Each row is a point on a landscape with many valleys, with its height.
A ball rolls from a point to whichever of its 2 nearest points has the largest drop for the distance, and stops where none of them is lower. Distance is the straight distance between rows; heights are no part of it.
dovan (h 1.37): [  1 -12  -8  -1 -11  16 -10   7   7  20  -6   3  18  20 -16 -16  10  14
   4  12   8  15 -20 -16  -4   4 -18  -1   8 -35  -7  -5   3  -3  -2   1
 -24  -7  13   3   7 -19]
Kiv (h 3.32): [  3   5  -5   0   6 -11  -7 -20  -7  -1   1  -3 -18   1  -7  -2  -5   5
  -2 -10   0 -23  14   6  -5  -6  15  11   1  -3   3   5   3 -11  -6  11
   0   9 -12  -6   0   7]
lif (h 4.84): [-17   9   3  -8  -6  -5 -11  24   7  -9   7   1   3  -5  -7  10  -1   8
  -9   9 -11   7   2  -3   8   6 -31  -4 -17 -19 -12  18  -8   0  -7 -10
   4 -12   7  -4  -8  -1]
nidut (h 2.83): [  0   7  -1 -22  17   0   5 -12  -9   2 -10   5 -27  -5   7   4  -5  -8
   3   1   2 -24   0  -2  -7   1  14  -1  15  24   5   5   2 -17 -10  12
  -9   7 -11  -7  -7  24]
Lela (h 6.99): [ -7   3  -2   0  -1  11   8  13  14 -10  13   9  -2 -13  19   8  11   7
  -6 -18 -13  -2   2  16   3  19 -15 -17   4 -17   3   7  -6   8  10  -7
   8  -5  -6  -7  -5   7]
Goz (h 3.20): [ 12  12   7 -25  19  -3   1  -3   0   4  15  13 -12 -19  29  -2  -8 -13
  -4  -4   5 -13 -16  -9  -5  -6   9  -8  15  23   7  13   4   1   3 -25
   7   8   1   9 -16   2]
refe (h 6.32): [ -5  11   2  17  -2  -3   4   5  -3 -10   4  -7   1   3  -5  -1  -7  -8
  -1  -4  -9   7   8 -18   5   9  -5  12 -13   6 -14   6  13  -7  -1   2
   1  -4  15   7   4   2]
bida (h 3.49): [ -4   1   6   4   1 -11   3 -17  -3   1   0  -7  -4   5  -9  -1  -5   0
   2  -2   3 -11  14   7  -2  -7   8  16  -7   1  -4  10   0  -7  -4  11
   0   2  -6   3   3  -3]
bos (h 1.93): [  4  -4 -21  13 -11  11   5  10  11 -17   8  -3  -2 -18  15   3   9  19
  -3 -19 -10  15  -4  16   8  18 -14 -19   1 -12  20  -4  -1   3  22  -3
  -5  11 -13 -15   2   5]
Doziz (h 5.35): [ -1   8   3   7  -1 -15  -4  -6  14   7 -16   0   2   0 -10  10 -18 -14
  10  11  13  -9  18   2 -14 -24   7  -1 -16  20   8  -4   6  15  -2  -5
  -6  -1   9  -1  -9 -21]
femo (h 2.79): [ 14   7   7  20  -9   6 -23   2  19   3 -19   3  12  10  -1 -14   2 -17
   8  16  25   3  14 -11  -7 -14  -8  10   1  13  -8 -22  -3  -1   6 -24
   2   7  19   6 -27 -14]
bakuf (h 6.60): [ -8 -10   2   5  -5  -4  14  21  -6   0  -6  -4  25   9   4  12   4 -10
  -7  10  -5  18  -5  12  14  -3  10  -4  -9   3   9 -10  -1  18  -2  17
   4 -10  -1  12  16   6]
gosok (h 1.58): [ 15   3 -13   0   1   8 -18 -10  -1  -6  18  -3 -14 -11  -6  -1  -8  23
  -5 -18 -11 -15   8   2  -6  11  -5   3   3 -21  -6  11  -4  -5   2  -2
   0   6  -2  -9   0  -2]
Mimos (h 2.37): [ 12   3 -17   5   5  10   2   2  13 -23  10  12 -10 -14  16  -5  11  17
   4 -21  -5  10  -6  14   1  13  -7 -26  11 -10  20  -4  -8   2  19  -2
   7   9 -11 -14  -1   7]
dodub (h 3.65): [  5   1  -3   5  -6   1 -32  15  31  20 -12   4  28  15   3  -2  15  -6
   7  12  18  -1  18 -11  -8 -20 -10   0 -12  14 -12 -28  -9  11   4 -21
  20   4  13   2 -17 -11]
Ruk (h 6.05): [ -9  -5  11  13  -6  -1   3 -10  -3  11  -5  -2  16  18  -7   3   7  -4
   0  22  14  26  -2   4  10  -4  14   2  -3   1 -13 -13   8   2  -3  -3
  -2  -8   4   6   8  -6]
res (h 2.25): [ -9  -8  11   0  -4  -4  19   1 -10  -4  -4  -8   7  -2   2   4  -2  -8
  -1  -5  -5   3   6   1  10   6  -6  14 -18  22  -8   8   4   1   6   4
   4   3   4  15   4  10]
zup (h 1.64): [  5  -7 -18  11 -22  10  -2  14   2 -14   9 -11  -1 -15  11   5   6  14
  -3 -12 -19  18 -10  -1   4  16 -13 -11  -7  -8  12   0   1   0  14   1
 -10   6  -5 -14   7  -1]
Luv (h 1.56): [  2  17  -4   8   8  -4 -14 -10  -2   0   2  -6 -20  -5   0  -5 -25 -11
  -8  -3 -10 -12   7 -13   4  -1   3  13 -14   5 -11   0  13  -9   1   1
  -6   6  14  -5  -6   2]
fov (h 2.80): [ 15  13  -5  -2  10   9   6  11  11 -20  13  15  -9  -7  18  -8   9   6
  -3 -19  -3   1  -4   7  -3   8   3 -22  13  -4  21  -2  -5  10  10   6
  16   3  -9 -13  -4  11]
ker (h 6.81): [  9  -3   5  -8  16  14  19  -4  -8 -11  16  13   9  -1   0  -3  12   6
   2   2  -2  -4   9   2  -3  -6   1  -3   4  -2   4  15 -11  13  -7  10
  17  -7  -7   0  -8  -5]
kego (h 4.65): [-15   3   2  -5 -11   1  -9  30   1  -6   9   2  13  -4 -12  11   8   9
   0  15 -12  19  -1 -14  11  -8 -33 -12 -11 -28  -5  13  -9   1  -8  -6
  -2 -12   8  -8   5  -1]
Tesug (h 1.32): [  4 -13  -7   4 -18  13 -10  12   2   5   9 -11  11  -7 -14  -9   3  19
   5  -1  -3  19  -5  -8  -5   4 -14   4  -5 -27   6   5   1  -1  -9   1
  -9   1  -1  -7  17 -25]
Mami (h 7.23): [  2  10  -3   9 -12 -14   9  26   3  -2  -1  -4   5   9  16   6   0 -11
  -6  -7 -13  11  -2   1   1   1   8  -5 -11   7  14  -7   3   8   4  17
   4  -2   2  -1  11   5]
miko (h 6.74): [  0  -8  -3   1   9   3  16  -2  -3  -6   1   8  16   7  -2   1  10   5
   5   6  -1  -1   7   9  -3  -4   8  -5   2  -9  13   3 -19  17  -5  19
  14  -6 -16   2   3   1]
foz (h 3.48): [ 14  18  -3  -8  15  10   5  -2   4  -9  13  18 -30 -13  15  -6  -8   0
  -8 -14   6  -5 -14   9   7   6   3 -12  30   7  16   4  -3  -1   7   3
  -2  13   0 -10   2  14]
Lizu (h 2.24): [-19 -18   8 -13   6  -1  22 -10 -18   6 -13 -10  -1 -10   4   4  -4 -10
   7 -14  -5 -13  -4   4   0  15   2  10   3  25  -8   0   1 -16   0  -2
   0   4  -4  12  -2  26]
kone (h 6.66): [ -8 -20   0   1  -5  -2  18   3  -9   1  -8  -2  24   3  -3   8   4   0
  -4   6   1   9   1  17   8  -2   7  -4  -6  -3   9  -3 -12  21   1  17
  10  -7 -11   7  10   6]
faf (h 3.68): [ 11  11 -10  -1   7  -1   5  -4   6  -6   6  12 -24  -8  14  -1  -4  -1
  -4 -19  -4  -8  -3  13   2   7   5  -7  17   4  12   2  -5   1  12  14
  -2  16  -2  -8   0  19]
Sozoz (h 1.61): [ -3   4  -4   9  -4   6 -12   5   0  10  -4   4  17  27 -15 -15   2   3
   5  13   8  11  -8 -18   4   2 -18   3   7 -29 -11  -1   6  -8   2  -6
 -14  -9  15  -4   0 -23]
tamu (h 4.57): [ 19 -10  -3  -1   7  -3   3 -17  -9  -1   4   6  -7   8 -17 -10   5  26
   1   1  16 -15   5  12 -11 -12  13  -1  18 -19  16  -1  -4 -19 -13   7
   5   1 -20  -2   7 -10]
keda (h 1.95): [  0  12  -3  13   1   8 -16   4   3   3 -11   5  16  29  -9 -14   0  -9
   9  18  14   7   3 -21   9  -4 -24   0   6 -14 -19  -4   3 -12   2 -11
  -6  -2  16  -1 -20 -24]
nef (h 4.16): [-11  -6   4  -6  -2 -11  16  -3 -11   1 -16  -6 -17  -1   2   9   3  -6
   2  -7  -7  -6   3  13   0   9  10   0   3  12   9  -7  -5  -2   2  18
   6   3 -19  -3   6  24]
fem (h 3.58): [  8  -9   8   5 -10   0 -13 -17   7  16 -15   2   0  29  -1  -6  -1  -8
  -9  25   7   9  -7  17  -2 -15  14   2   4  -2 -20 -14  -1  -5   6 -11
  -5 -10  -9   2 -14 -19]
mozi (h 6.20): [ -5  -7  -8  12 -16  10   1  17   0  -1   3 -11  25  -3 -14   7   7  10
   4  -8  -8  23 -10 -18  -6   3  -2  -5   0 -24   1  -4   5   0  -5  11
 -14  -5   7   2  27  -6]
lib (h 6.50): [ -5   1   5  12  -5 -17  10  14  -8   2 -13  -9  -7   4  -2  15   2  -9
  -5   6 -11  23 -10  -5  -2  -8  19  -9  -2   4  14 -18   2   8  -6  16
   1 -11  -6   5  23   8]
zug (h 4.83): [ -2  10  -6   0 -11  -3 -18   9   9 -14   7   1 -16 -14   2   8 -17  13
 -15  -4 -12  -2 -11  -1   8  23 -19  -7  -6 -21 -11   7  -7  -2  -2  -9
  -6  -7  11 -11 -14   4]
zonem (h 0.87): [  0   0  -9  -1   5   3   3 -15  -6   4   7   6 -24 -13  12   0 -23  -4
  -8 -14 -10 -16  -7   7  13  14  -7   6  17   6  -4  10  -5  -8  13   5
 -12  19   4   2  11  16]
lafav (h 5.17): [ -3   0   6  -4   6 -16   2 -12  10   3 -15   1  -8  -4  -5  13  -6 -12
  19   6  10 -20  20   1 -17 -22  11  -5  -9  27  11   0   4  17  -1   0
  -5  -3  -2   5 -10  -9]
maluk (h 1.59): [  1  -4   9 -22  15   3  22  -3 -12   4  11   9  -1 -17  30  -7  -5 -13
   1 -13  -3 -12 -10 -10   5   6   0  -1  15  19  -4  10  -5 -12   2 -12
   5   7  -2   7  -7  14]
Lige (h 3.17): [ 10  -5  10  15 -10   4 -28  11  20  10 -15   0  24  20   4 -11  20 -12
   2  11  23   6  14  -8  -9 -14  -7   5  -4  11 -13 -26  -7   2   5 -26
  13   3   6   7 -20  -8]
Rozum (h 5.72): [ -2   0  -2  -1   1 -15   4  -2  18  14 -10   5   7   8  -7  17  -7  -3
   5  21   7  -4   8   8  -7 -19  19 -10 -13  14  14 -12  -9  33  -2   8
  -2  -4  -9   3   2 -16]
zul (h 4.35): [ 19  10   0  -8  15  15 -12 -11  -3 -13  24   7 -10  -2 -16  -5   7  21
   3  -6   3 -16   4  -1  -8   0   0   1  10 -21   0  22   0  -4 -14  -4
  11  -5  -4 -15  -7  -9]
Gutik (h 3.61): [ 16  11  12 -29  22   3   8  13   2   5  16  12  -9 -17  23  -5  -6  -6
 -12  -8  11 -18 -12   6  -1   0   8 -13   3  25  14   9   4  12   2 -17
  17  10  -5  -5 -17  -2]
zagi (h 3.81): [ -1 -17  10   1  -4   4 -13  -3  18  -2 -11  -4  12  -7  -6  -9  20 -20
   9  10  20 -14  18  -2   8  -4  -1  22  -1  23  -6 -26 -23  21  10 -21
   3  10  16  21   2  14]
puvo (h 6.45): [-14   8   4  20  -4 -21   6   1  -8   3 -13  -9 -13   8 -10  11  -1 -13
   3   0  -4  14   0 -15  -1  -3  20  -4  -3   1   2 -11   9  -2  -2  14
  -2 -10   5   9  17   7]
ven (h 6.41): [-10  15   2  18  -2 -14   5   7   7   3  -9  -6   9  12  -7   9  -3 -15
   6  11   0  14   4 -18  -2 -10  15  -1  -8   4  -1 -10   7   3  -5  11
  -1 -13  11  11   8  -7]
pupaz (h 4.38): [ -5 -16  -3   4 -13  -6  18   3 -19  -7 -15  -8  -6  -8  -1   8   8   5
  -2 -14  -7   5  -6  16  -1  11   5 -10   5   3  16 -13  -5   0  10  14
   7   4 -23  -7  11  22]
pezi (h 7.09): [ -8   6  -1   0 -12   5   0  24  11 -12   9  -1   6  -8  17  11   4   3
 -10 -12 -19   9  -1  15   5  19 -24  -9  -9 -15   0   6  -1   6   6  -7
   5  -7   2  -9  -2   5]
Vir (h 1.92): [  8   8  -6  -6  10   5  -8 -14  -1  -8  16   7 -20 -10   3   4 -11   5
  -7 -14 -10 -14  -1   2  -1  12  -1  -3   9 -11  -9  16  -4  -4   4  -1
   2   2   1   0  -6   8]
fupif (h 2.72): [-12 -13   9 -14  11   0  21  -4   2  -6  -1   2  19 -11  13  -6  12 -13
   9 -13  -7 -13   1  -7  10   5 -10  10  -2  17  -4   0  -9   6  13 -18
  10  -1   3  35  -1   8]
Kera (h 4.17): [ 18  11   6 -23  21  10   2  -8  -8  -9  11   7 -13  -7   4  -5  -1  -3
  -5  -1   2 -21  -1  -4  -6 -12  12   6   4  15  -2  21   0  -6  -9   0
   5   5  -7  -3 -12   5]
Lepat (h 4.47): [ -9   2   5  -7  -2   5 -11  21  11   9   2   6  21   4 -12   0  11   7
   1  23  -4  20 -10 -17  11 -17 -24 -16  -2 -37  -4   1 -10   4  -4  -3
  -7  -1  12 -13  12  -4]
nif (h 3.10): [ -1  12  -3 -11  15  -3 -12 -22  -2   1  -9   2 -25  -4   1   1  -6  -2
   4  -2   9 -33  12  -5 -10 -13  19   6   8  11   0   9   9 -12 -13   5
 -10   4  -9  -4  -6  11]
posu (h 6.86): [ 14  -5   5 -13  12  26  18   3 -12 -15  21  13  -7 -14   3  -6   7   6
  -7  -4  -6  -6   0   3  -5   5  -6  -6   5  -4   0  21  -5   5  -2   1
  13  -3 -11  -4  -8   2]
fes (h 2.16): [ -3  -6  11 -18  17  -1  25  -5   0   0   7   9   9 -15  25  -7   5 -16
   6 -18  -7 -11  -4 -10   6   6  -6  -1   6  14  -3   5   0   1   5 -11
  12  -1   0  21  -6   8]
tomev (h 2.48): [ -7  -3  11 -26  16  -1  19  -4  -7   1 -12  -1 -11  -7  14   3   0 -11
  14  -1  -3 -16   0  -3  -6  -1  12   1   8  31   6   0   0  -8 -11   8
   0  -3 -10   3 -14  16]
miteb (h 5.98): [ -9  -1  15   4  -6  -9  -2 -11   1  19 -14  -7   2  11  -2   7  -3 -13
   7  25  13  19   0  10  10 -18  16  -1  -4  13  -2 -19   5  12  -3  -6
   5  -6  -7   4   7  -8]
Tizal (h 5.28): [-15   5   1 -16  23  -6  -6  10  20  -8   8  14   7 -10   8  11   5   9
  -5  -4  -4 -10  -7  -2  -7   4 -20 -10   1  -2 -10  16 -12   3 -10 -19
  15 -19   7  17 -29   0]
tusig (h 4.08): [ -7 -22  -1   3 -10  18   0   0   5  21   2   4  36   9  -7  -3  13  12
  -8  16   6  19  -5  12  -2  -2  -5  -1 -11 -24  -4  -4  -4  13  -4   0
  -5   1   1  -7  10  -7]
Boput (h 4.58): [  7 -19 -15  24 -20  -3  -2   5 -13  -9   6 -15  -9  -8  -1   6   2  16
  -5 -10 -10  16 -11 -12  -1   9   5  -9  -3   0   9 -14   5  -9   6  13
 -12  11  -3  -8  15   3]
Gepav (h 4.46): [ 23   2  -9  -2  13   1  -9 -16  -6  -5  17   8  -2  11 -15 -15   6  17
   5  -5  14 -19   5   7 -13  -9   6   5  21 -23   9  16  -2 -12 -15   4
   5  -2  -8  -6  -4 -17]
Vosi (h 3.07): [-20  -8  14  -9   4  -7  11 -19 -18  10 -22 -20  -5  -4 -11  16   1  -8
  26   8   6   8   7  20  14  -2   3  12   0  25  -5  -8   1   0 -10 -10
   5  -2  -8   6   3  10]
lareb (h 3.18): [-13 -20   9  -9   3  -6  19  -3  -6  -7 -10 -10  24  -8  -3  -3  11 -11
   9  -3   5  -4   5   2  16   7 -11  18  -9  27  -4  -6  -7   9   9 -15
   3   4   8  33  -1  14]
raler (h 1.53): [ 11  -8  -6  11  -9  -8 -13  -8 -14   5   9  -9 -11   0  -9 -10  -8  19
  -6 -11   0 -17   9   3  -6   3   4  16  -2 -13  -1  -2  10 -17  -2   2
  -9   8  -1 -10   9 -10]
Ravol (h 3.52): [ -8 -19  10  -5  -3  -4   1  -4   4  -7 -15 -11  18  -8  -3  -5  16 -18
  12   7  15  -4  10  -1  19   0  -3  19  -6  34  -3 -22 -16  18   8 -21
   1   1  12  27   0  17]
lidi (h 1.17): [  6 -19  -8  -1 -19  20 -14  13   8  21   1  -4  15   3 -12 -18   7  20
   6   7   4  22 -19  -8  -6   5 -14   3   4 -32   6  -3   5  -3  -9   2
 -17  -2   5   0  10 -27]
fudu (h 4.60): [  5  -5 -13  19 -20   5  -1   3 -11  -9  10 -11 -12  -9   3   4  -2   7
  -6 -13 -15  10  -5 -13   2  16  -6   2  -2  -3  -4  -4   8  -1  12  14
 -11   6  11  -7  15   8]
luta (h 3.29): [  5   3   2  15  -3   1 -20 -11  -5   0 -10   1  -1  21  -9 -18 -15 -13
   5  10  14  -7  11   5   2 -13  -1  15   5   0  -9  -2  10 -18  -1  -9
  -7  -7  12   3 -22 -29]
kadom (h 3.40): [-19  -3  12  -8   2  -9   0 -20 -22  16 -18 -21 -15   2 -14   9   1  -6
  19   7   3  -1   7  18   9  -3  -3  15   5  16  -5  -1  13 -15 -13 -10
   2   2 -14  -5  12   3]
rinas (h 2.11): [  3  -5   6 -31  18   3  18  -1 -11   1  -3   1  -2 -13  20  -8  -5 -13
   5  -2   1 -17 -10  -7  -3  -6  12   7   9  36   4   5  -3 -16 -10 -11
   1   7  -6   1 -13  10]
Sek (h 2.89): [  4  19   3 -14  19  -6   4  -9   9   7  12  15 -18 -13  27   4 -12 -13
  -4 -12   0 -11  -9  -4  -3   6   4  -9  16  10   2  10   2   1   8 -11
   4   6   3  10 -12   7]
sov (h 6.10): [-16   1   4  17  -3   1   4  -1   2  10  -7   0  25  20 -14   9   7  -4
   5  11  15  23   2  -6   8   5   9  -5   4 -13 -14 -11  10   2  -1   0
  -9  -8  14  18  17  -1]
fozi (h 4.66): [  5   1 -10  12 -10   4   2  -1   0  -5  14  -3 -18 -12  12   0 -11   1
 -13 -14 -15   6  -9   7  13  17 -15   7   6   3  -3   1   4   2  18   3
 -14  12  11  -8   9  11]
nekan (h 6.27): [ -5  10  -3   8 -10   3   1  15   1 -11   9  -4  -1  -2   3   5  -3  -1
  -1  -5 -19  13   2 -17   5  14 -17   1 -10  -7 -15   7   8  -3   6  -1
  -2  -6  16  -1   8   3]
sed (h 4.98): [ -1   8   5 -16  13 -14   4 -10  -1  -1 -12   4 -20  -1  -5  13  -1  -4
  12   6   8 -22  13   0 -18 -13  21  -5   2  19  15   4   1   8  -6  12
  -3   0 -15  -1  -6  -1]
pez (h 6.55): [ -6  -2   2  14  -5  -4  12  22   0  -4  -5  -6  21   8  -2  11   6  -6
  -4   5 -12  23 -13  -3   1  -5  15 -10  -5  -8  10 -15  -1   8  -4  19
  -3 -11   3  11  25   6]
did (h 4.52): [  1 -24 -16  19 -14  -3   6   4 -12 -11  -9 -11  -7 -10  -2   5   4  14
  -7 -13  -6  14 -13   8  -1   7   1 -15  -4   9  16 -16  -1  -8  15  13
  -3  18 -21  -6  14  11]
Pire (h 2.84): [ -2  -8   4  14 -13  -7   4  -3 -12  -1   0 -10   3   6 -13   0   0   6
  -9   3  -3  11   0   2  -3  -3   7  10  -8 -10   3   0   4  -1  -6  10
  -1  -2  -2  -2  21  -5]
Mibi (h 1.27): [  2   1  -3   4   3  -6  -4 -15  -5   5   2  -1 -22  -9   5  -2 -23 -11
  -9  -8 -10 -16   0  -2   8   7   0  10  -5  14  -9   6   7 -10   9   7
  -9  16   8   2   1  17]
pese (h 3.74): [  0 -13   3   3  -8   3  -9 -15   8  19  -5   5  21  31  -2  -6   9   3
  -8  20  12  10  -5  17  -3  -5   3   5  -1  -8 -18  -6  -4   0   4  -8
   0  -2  -6  -1 -10 -17]
Duku (h 2.42): [  7  22  -2 -12  18  -1  -2  -2  14  -5  11  13 -16  -7  13   8  -6   0
  -3 -11  -8 -14  -5   0  -7   9   3 -10   6  -1  -2  15  -3   9   3  -2
  11  -1   1   4 -19   3]
Bapez (h 4.82): [ 11  14   2 -17  13  -4   1 -12  -7  -8  -4   7 -23   2 -11   1   5   4
   5   8  15 -19   8   0 -14 -19  26  -1   9  14  18   9   4  -7 -14  10
   4  -3 -19 -10  -3   2]
nuzu (h 5.87): [ -6   5   7   1   1 -17   7   1   4  13 -16  -9  -6   7  -6  15  -6 -10
   0  24   2  13  -3   6   1 -18  20  -4  -9  12  14 -18   0  22  -3   8
   1  -8 -11   3  16  -7]
dif (h 7.18): [  3  17  -4   7 -10  -7   3  29   9  -9   6  -4   9   1  23   8   2  -6
  -7  -8 -20  15  -6   5   3   6  -8  -9  -8  -6   7  -3   0   8   6   5
   4  -1   3 -10   5   5]
zupom (h 3.11): [  3  11   0  15  -2  -5 -10  -2  -3  -1   2  -6   2  15 -12 -16 -10  -3
   1   4   5  -2   6  -4   4  -5  -6  16  -4 -13  -7   4   9 -12  -6  -3
  -2  -6  10  -6  -5 -27]
Roret (h 3.64): [-14  -2  11  -8   6  -9  -1 -25 -10   6 -11  -8 -16   0  -8   4  -3  -1
  13   3   9 -19  13  11   1  -9   8  16   7  10  -6   2   9 -18 -13   0
  -1  -2 -14   0   3   2]
sumuk (h 4.33): [-16  -2  -2  -3  -5  15  -6  17   9  16   1   7  36   9 -13  -1  16   8
   7  19  -1  26  -7 -17   5  -5 -18 -11  -1 -34  -9  -5   0   3  -2  -1
 -12  -1  16  -5  15   1]
muz (h 5.53): [  1  14  -6   2   3 -11  -7   1  20  13  -9   3  19   7  -7   9 -11  -5
  10  15  10  -5  10   2  -8 -20   5  -2 -14   9   2  -1 -10  25  -4   3
   2  -1   5  -2 -10 -20]
Nofif (h 2.68): [-20 -14  14 -13   6  -6  22 -12 -17   3 -17 -14   3  -6  -7  12   4  -7
  18  -2   0  -6   5  11   6   6   2  10  -2  22  -5  -4  -2  -2  -6   2
   7  -6  -9  14  -5  17]
zer (h 6.36): [ -7  12   7  19   0 -13   1  -1   2  -4  -6  -7   3   6  -7  -3  -7 -15
   6   6   4   7  13 -13  -1  -9   6  11 -15  14  -7  -2  11  -4  -4   3
  -2  -5  12  10  -1  -5]
pitez (h 1.81): [-10 -12   5  -8  -4  -1  18  -7 -10   3  -5  -2  -1 -12   9   1  -6  -7
  -3 -20  -9  -8  -1   4   6  19  -5   7  -4  16 -13   7   4  -6  15   4
  -1  10   0  12   7  19]
buzev (h 1.80): [ -1  15  -1  10   5 -12 -16 -14  -2   2  -7  -9 -18  -1  -6  -6 -20 -12
  -4  -2   1 -17  12  -4  -5 -11  13  14 -15   4   0   2  17 -10  -6   4
  -6   5   5  -8  -5 -11]
Lir (h 6.23): [ -1  10  -6  13 -11  -1  -1  14   0 -10   3  -8  10   3  -6   4   0   2
   5  -5 -15  16  -4 -24   1   3  -6  -6  -6 -22  -3  -1  -2  -4  -4  10
  -5  -6  10  -5  17  -1]
Zon (h 1.47): [  4 -17 -18   8 -21  15 -11  12  -2  -6   9 -17   4 -18  -4  -3   3  21
   0 -12 -16  18  -5 -12  -9   8  -6  -3 -12 -13  11   3   2   0   2   4
  -8   8  -8  -8  13 -13]
rarol (h 3.96): [ 22  13   6 -32  21   5   7   5  -5  -4   7  12 -14  -4  14  -7  -6  -4
 -10   0   9 -21 -10   6  -7  -8  13  -2   1  32  13  16   3   4  -2  -2
   8  11 -10 -11 -14   6]
nuvem (h 4.68): [ 17   7  -7  -8  14  -9  -2 -13  -8  -9  -1   7 -20   6 -17  -9   3  19
   3   6  18 -10   2   1 -13 -21  26  -7  11  -5  25  -1  -4 -16 -13  10
   9  -1 -19  -7   8  -1]
kini (h 3.94): [ -1   4   3  -6   3 -10  16   0   0   0  -8   4 -12  -1  16   3   0  -7
  -1 -19  -8 -12   2  10  -3  11   7  -1   4  11  13   1  -2   2   7  19
   3  10 -10   1  -3  20]
dob (h 2.36): [  8  14  -1  14  -4   7 -24  -1  11   4 -20   6  11  24  -6 -18  -8 -15
   5  16  18   2   2 -11   1 -16 -14   4   5   2 -12  -9  -2  -8   3 -16
   1   1  15  -1 -35 -28]
Faler (h 1.35): [ -7  -6  -3 -11   2   4  13 -16  -9   8   3   6 -10 -15  18   0 -18 -10
  -2 -17  -6 -10  -6   1   8  18  -8   2  12  12 -10  13  -2 -13  16  -2
  -1  18   3  13   5  17]
poso (h 3.45): [  9  -9  -3  10  -9  -3 -16 -15  -8   9 -10  -1  -3  31  -7 -10 -12  -7
  -3  21   8   2  -5  10   3 -11   8   9   9  -7 -12 -10   2 -12   4  -9
 -13 -16   3   3 -12 -27]
tev (h 3.92): [-10 -25  -2  -3  -5  17  -1 -10   8  25  -3  11  34  23   0  -7  20   9
 -11  15   9  11  -2  17 -10   0   1   0  -6 -18 -14  -4  -5   7   2  -4
   3  -2  -9  -3  -2 -10]
Fas (h 3.19): [ 20  25  -1 -13  16   9   3  11   7 -12  19  18 -22  -6  11  -8   0   6
 -10  -8   4  -3 -15  11  -5   7  10 -15  13   8  19   5   2  10   7  -1
  13   6  -1 -15  -7   9]
naze (h 1.36): [ 17 -10 -14   5  -9   8 -22  -5  -6   2  15 -10 -13 -14  -7 -11  -6  35
   1 -17  -6  -7  10  -1  -9   9  -6   7  -4 -18  -1   3   4  -6   1  -3
  -7  12  -5 -10   9 -14]
lano (h 4.74): [  9   6  -8   6  -8   0  -8   5   5 -14  15  -5 -19  -9   7   4 -12   8
 -12 -10 -20   2  -7   4   8  18 -15   2  -3 -10  -6   5  -3  -1   9  -5
  -6   3   5 -11  -3   5]
rema (h 5.04): [-13   7   3  -9   6  -7 -10  11  16 -10   5   5   0 -11  -1  10  -6   7
 -13   0 -10  -6  -3   0   3  14 -26  -1 -12  -9 -18  19  -8   0  -4 -17
   8 -13   7   8 -20   1]
tubav (h 4.26): [ 20  13   2 -13  19  10  -6 -13 -10 -11  19   7 -15  -2  -7  -6   2   9
  -4  -3   9 -21   3  -5  -4 -13  13   9   8  -5  -1  22   4  -9 -15   2
   5   2  -7 -10  -7  -4]
Nuvur (h 1.70): [  3   3   2  14  -4 -15 -15 -11 -19   5   1  -8 -21   4  -8 -10 -13   3
  -7  -2  -1 -15  10  -3   2  -4  13  15  -5  -6  -1  -6  20 -21  -8   5
  -9   1   2 -11   6  -5]
vogad (h 4.11): [  3   1  -2   3   2  -1 -19  -7  28  17  -7  10  23  10   4  -3  10  -2
  16  12  20  -4  18   0  -7 -19  -1  -1  -7  15 -11 -16 -14  14  -1 -13
  13   3   7   6 -23 -12]
rituk (h 4.95): [-10   7  -2  -5 -21  -2 -14  24   5 -15  10  -2  -8 -13  -1   8   0  10
 -11   0 -17   6  -6 -11   8  15 -28 -10 -12 -22  -8  12  -4  -3  -3  -5
  -6 -14   8 -13  -5   4]
nam (h 6.16): [-15  -8  -6  11  -8   8   6  11   1   4  -3   0  33  10 -16   8  10   3
   2   9   3  26  -5  -6   0   3   3 -10   2 -25  -5  -9   4   8  -6   7
 -14  -8  16  11  27   4]
zin (h 2.97): [  1  -5   0  16 -12  -2   0  -3  -6   6   4  -7   8  14 -15 -10  -4   7
   0   6   5  10  -3   0  -2   0   0  11   1 -19  -1   0   7  -9  -9   3
  -7  -8   6  -4  10 -21]
bar (h 6.90): [  4  -7  -1  -8   3  27   9   9   0 -15  22  13 -12 -19  11  -2   9  11
  -8 -12  -8  -3  -5   3  -6  19 -10 -14  12 -12   2  15  -3   7   6  -4
  10  -7 -11 -10  -8   3]
lil (h 2.59): [-13  -5   9   7 -11 -12  14   4 -16  -3  -8 -13   2   4  -5   8   0  -9
  -4   2  -2  12   2   7   5   1   5   8 -11  12   0  -1   4   3  -2  12
   5  -3  -4   5  13   9]
lub (h 4.20): [-10 -10   1   0  -7  20  -2  10   7  19   1   7  34  21  -6  -2  17   7
 -10  20   9  24 -11  -4  -1   1  -3  -3  -5 -25 -13 -11   7   5  -4  -2
 -13  -5  12  -5   7  -3]

For each start below, name the point where the ball stops.
bar => naze
sov => naze
fudu => lidi
tamu => naze
Lige => lidi
lub => zonem
Mami => naze
zupom => zonem
Roret => zonem
bida => maluk
Fas => lidi

Write out the way that a ball takes from each point below.
sumuk => lub > tusig > tev > pese > fem > poso > luta > zupom > zin > Pire > lil > res > pitez > Faler > zonem
zug => lano > fozi > fudu > Boput > did > pupaz > nef > kini > faf > foz > Fas > fov > Mimos > bos > zup > Zon > Tesug > lidi
nuvem => tamu > Gepav > zul > tubav > Kera > rarol > Gutik > Goz > Sek > Duku > Vir > gosok > naze
dodub => Lige > femo > dob > keda > Sozoz > dovan > lidi
vogad => Lige > femo > dob > keda > Sozoz > dovan > lidi
